A landscape with many peaks, sampled at points; each row gives a point and its height.
A climber steps from a point to whichever of its 2 nearest points has the largest rise for the distance, and stops where none of them is higher. Distance is the straight distance between rows; heights are no part of it.
Z654 h=6.66: [ 29  -3 -29  -3  59 -14  -5   8  12  27  12 -27  27   2 -31   0  -5 -30
 -42  30]
Z843 h=4.56: [-30  10  22 -16 -42  34  10  20   0  38  20  17 -15  -7  13  41  39  -7
  45  30]
Z460 h=8.33: [-22  28   4  -8   8 -11  38  51  22   8  22  12 -16 -43  25  45   4 -12
  33  13]
Z428 h=7.06: [ 19   9  -2  -1  70  -8 -36  15  -9  22  14 -18  26 -21 -30   4 -11  -1
 -19  39]
Z600 h=7.40: [ -6  13  -4  41  28  12  -4   7 -31 -19  20  14  14 -15 -22  17 -18  22
   2   0]
Z819 h=3.34: [ -9  23   4  37  -1  -3  -2 -13 -11 -19  -3   2 -18 -10  34 -25   6  -5
   5 -33]
Z653 h=7.24: [ -5  18 -30  49  25  -7  18  11 -12  -3  23 -11  10  -4 -17  13 -15  -4
 -31  20]
Z803 h=6.05: [-27   3   9 -35 -25   0  26  40  17  30  21  11 -15 -22  12  73  23 -15
  34   3]
Z133 h=5.30: [-19 -19  37   7 -19  47 -41 -30  -8  13 -22   5  13  30  16  -8  11   4
  21 -27]
Z644 h=5.97: [ -4 -10  21 -11 -25  20 -14 -37  -3  15 -38   8  30  68  -9  -1  17   4
   2 -18]
Z454 h=6.32: [-17  -8 -11  19  -1   9 -15 -36  -9  24   9  -8  14 -14  34 -68  13 -21
 -25  30]
Z477 h=7.69: [ -1  47  -9  55  -4  -7  42   8  17 -25   9  22 -37 -27  13  31  10  16
   9 -27]
Z946 h=4.26: [ 12  -9   4 -44  34 -49 -10  34  18  -3 -31 -23 -17 -12  11  24 -11  30
  -3 -15]
Z785 h=5.59: [-21   6  11 -10   1 -43  27  20   9  -3 -27   1  29  20  -1  48   4   0
 -32  -9]
Z441 h=4.63: [  8  -3 -16 -21  52 -54 -24  10  25  23 -17 -19   5  -5  -8  32   4   7
 -23 -31]
Z27 h=2.30: [ 25  45 -21  15  -7 -43 -12 -19 -14 -51  -4 -10  25   7 -42 -18  -5  -2
  -2  -6]
Z503 h=5.65: [-31  17  -2  16  -8  27  16  38   9  18  53  18 -37 -43  16  21  18 -14
  32  19]
Z577 h=6.76: [-25 -13  24   4 -27 -44 -21 -40  -7  15  14 -22  26  -1  50 -19  48   0
 -17   4]
Z682 h=6.56: [-22 -18   3  28 -12 -29 -13 -41  -2  32  32 -31  -8   5  43  -4  52 -26
 -30  -9]
Z337 h=5.15: [ -5  23  -1  44  -9  16  -1  -1   8  -3  13  -2   6  25  17 -19  26  -8
 -16  31]
Z979 h=5.60: [ 15  10 -13  35  11  45  19  16  16  -1  20  31 -29   0 -20  36  -8  -5
  10 -21]
Z67 h=7.50: [ 27 -20  -5 -12 -23  -1  -1 -15   8 -25 -39  -6  -3  39 -11 -51   9  -1
 -11   7]
Z371 h=0.50: [ 21  30   1 -13  -5  20  21  37  19 -22  10 -33 -19 -15 -36  50 -46  12
  29 -20]
Z93 h=7.01: [-32   6  33   1 -12  -3 -16 -48 -22  23 -27 -12  45  -4  33 -27  33  12
 -10  11]
Z598 h=4.00: [-16  -6  22 -23 -56  16 -17  -2 -10  30  31   1 -16 -14  33   1  54  24
  43  21]
Z508 h=6.23: [-14   6 -11  36 -38 -40   7 -23   2  15  27 -12 -34  12  42  13  41 -16
   3 -27]
Z625 h=6.57: [ 17 -28 -13 -11  20  40  -3 -22 -12   6  -9  19   9  25 -22 -39 -26 -13
 -12  18]
Z230 h=6.72: [-20  11 -11  49 -12 -19  30 -11  14   6  11  18 -24 -17  17  30  28  -9
 -19 -17]
Z624 h=5.01: [ 14  11  13   3 -15  51  -2  19  12 -16  -2   5  15  45 -13   1   5   4
   2  50]
Z487 h=2.94: [-10 -12 -11 -47 -22  -1  36  13  -9   6  10   4 -17 -36  46  -5 -12  10
  40  10]
Z778 h=7.19: [  5   3  -2  19  22 -10  -1  -2  -3  -1  13   7  25  34 -43  49  -3 -13
 -21  -8]
Z614 h=3.56: [ -7 -17  14 -47  -4 -19  27  26   7  12  -5   7  -1  -9  33  22   0  -3
   1  15]
Z812 h=4.34: [ 30  15 -24  45   1  28  21 -12   3 -14  -5  18 -36  12   2   5 -31   9
  25 -42]
Z537 h=3.93: [ 52 -24   2 -65  15 -29 -17  25  35  -9 -33 -17 -18  -3 -13 -11 -23  24
  -7   6]
Z913 h=7.97: [ -7  19  -2  41 -11  54   1  23  16   9  33  41 -36 -17  10  14  11 -20
  26  -4]
Z415 h=6.10: [-11  -1  -9  14  -1 -34  36   6  12  -7  -5  12 -12  12   5  57   2  -3
  -7 -37]
Z572 h=3.95: [  0 -43   2 -57  18 -29   3  17  46  18 -17  -5 -20  18  30  27   9 -16
 -22   9]
Z702 h=1.39: [ -3   5   2  20 -20  -1  -8   7   4  19  50 -18 -36 -14  61 -37  30  -5
  30  30]
Z947 h=1.79: [  8 -15 -17  10 -16  -8  -4 -11  -5  25  47  -6 -56 -31  37 -37  18 -12
  45 -16]
Z878 h=5.79: [ 20 -15 -18   0   9  35   4  15 -12 -25   3  14 -28  16   4 -38 -34   0
  12   4]
Z260 h=2.75: [-10  33  13  16 -40  10   2   1   8 -17   1 -14 -13 -13  49 -19  24  -2
  45 -21]
Z484 h=6.00: [ -1  16 -14  36   1   4   3 -13 -38  68 -10  -5  49  10 -25 -19  10 -36
 -38  11]
Z417 h=8.32: [-45  15   1  30  23   4  -8 -11 -29  14   7   8  31 -28   3  -8  -2  21
  -5  -5]
Z267 h=7.84: [ 14   5  -4  -7 -10 -15 -14 -36 -12 -16 -41 -10  25  20 -26 -51   4   1
  -3 -31]
Z195 h=3.52: [-30 -23   5  23  29  25  -5  20  -1  15  14  48  -4 -17 -17  48 -11  -3
 -17 -40]
Z665 h=3.74: [ 62 -53 -14 -52  27  -1 -20  12  22 -29 -18  -5 -15  -4 -23 -25 -42   0
  -9  22]
Z363 h=7.58: [  1   4  13  -7  28   2  -7  -6 -19  15  -6   3  44  -7 -32  -1 -14   0
 -16  23]
Z146 h=3.23: [ 23 -10 -14 -11  10   8 -22   2   4 -39  -6 -17 -11   3 -51  51 -49  -1
  24 -45]
Z187 h=7.05: [ 22 -35  11 -28  48  27 -13   0   0  14   3  18  18  -2 -19  -3 -34   6
 -29  37]
Z346 h=2.21: [ 16  47  -2  32  12   3 -16 -37 -26 -19   3  -3  19  28 -49   1  -4   6
  -7 -11]
Z219 h=0.02: [ 22  26   9 -21  16  -5  -4  63  16 -26   9 -22 -12   0  -5  42 -15   3
  13   7]
Z106 h=5.04: [-32 -13   6   2  46 -34  -5   7  13  20  -8   0  16 -16 -13  54  -8   5
 -20 -37]
Z277 h=4.59: [-26 -17  23 -14 -25  21 -19 -19 -16  18  -2  17  -4   2  34  -1  23  25
   9   7]
Z522 h=2.39: [  8  30  -3 -10 -21 -37   3  17 -11 -70   3 -16  20   3 -27 -11 -10  13
  -7  24]
Z254 h=6.67: [  4 -37  -2  15   8  17 -31 -48 -16  27   5   8  -7  -4  35 -66  -3 -13
  10 -10]
Z685 h=7.21: [ 30 -19   4 -23 -21 -32  22   7  26 -52 -31 -14 -10  11 -37 -50  16   1
 -19  40]
Z783 h=2.14: [-11  24  19  -6 -26   7   9  23 -12 -19 -18 -15  -2  -5  26 -27   0  26
  20   8]
Z114 h=2.27: [ -1 -28 -11 -29 -31  -4   7 -12 -10   9  11  -9 -49 -24  44 -45   0  17
  44 -19]
Z714 h=6.51: [-25   8  10  19  -7  13   3 -17   2  14  -5  17  26  45 -17  25  24   2
 -12 -12]
Z159 h=4.64: [-34 -20  -8   4  13 -29  13 -25 -19  20 -11  38  27 -11 -18  42  -9   9
 -10 -53]
Z559 h=7.41: [-11   8  26 -14   5  -2 -20 -39 -19   9 -41  -3  35 -12   7 -56   1  10
   8 -25]
Z535 h=2.86: [ 24  20 -10 -12 -10   6 -13  -2 -20 -59  -5 -14  16 -14 -39  19 -50  21
  18 -22]
Z639 h=1.06: [ 16   7  -4 -44 -36  20  26  43   9 -29 -10 -38 -21   5 -29   4 -48  10
  34 -10]
Z440 h=6.79: [  9 -13 -20 -13  23 -22  21  -7   9   1  -8  -4  16  16 -13 -24   7 -22
 -36  31]
Z420 h=5.68: [-16  10  21  45  -5  62 -15   0   1   0  15  25  11  23  -7   3  12   6
  -7  31]
Z154 h=3.73: [ 34  17 -16  49   5  15  -3 -17  -8 -33   0  -4 -30   7  21 -42 -22   2
  13 -41]
Z395 h=4.54: [  4 -13  28 -35 -45  32   1   4  23  -3 -30   8  -1  51 -13  -3  12   5
 -15  48]
Z858 h=7.80: [-42 -20  -4  14  20   3 -21 -33 -39  51   8  11  19 -40  10 -20  13   6
 -22   8]
Z810 h=2.58: [  1  17   5 -19   5 -25  17  28  -7 -48 -16 -13  14  -4 -22   4 -39  26
  10 -12]
Z109 h=6.15: [ -2  11  11  39   3  22 -18 -39 -26  46  -4 -15  36   3   6 -44  27 -32
 -41  15]
Z566 h=7.74: [ 24  23 -21  29  12  -9   4   7  12 -24  22  -1   6  21 -29  18  -5 -34
 -32  25]
Z880 h=4.23: [ 20 -44   9 -62 -17   9   8  10  41  10 -22   7  -4  40   5  12   8 -19
 -21  30]
Z529 h=7.00: [ 24 -12  -1 -23  -2 -46   7   7  26 -23 -14  -5  21   1 -33 -26  11 -13
 -51  57]
Z268 h=4.19: [-36 -25  -1  -5   0   4  -3   3 -20   8   3  49  -4 -24  -5  28  -6  24
  11 -40]
Z837 h=3.55: [ 45 -22 -15 -44  19  -6 -38   6  -2 -47  -7 -24 -19 -11 -37   5 -52  -4
  15 -14]
Z933 h=7.25: [-23 -28 -22   4  24 -11  -9 -35 -23  26   1  17  -4 -23  20 -39 -12   7
   5 -22]
Z403 h=1.58: [  0  21   7 -43 -40  18  46  30   8 -23 -30 -26 -12 -13   4 -22 -24  13
  39   9]

Where does a climber stop that starts at each point below?
Z639 -> Z913
Z598 -> Z566
Z109 -> Z417
Z146 -> Z106

Call two points neighbours if one is among the 2 nearest of the other. Go from one point of each pair to the other, from neighbour to neighbour, staying as high as possible. Name the lowest point that can't be avoided.
Z267 and Z417 -> Z484
Z267 and Z363 -> Z654
Z913 and Z460 -> Z503
Z363 and Z477 -> Z508
Z566 and Z417 -> Z653
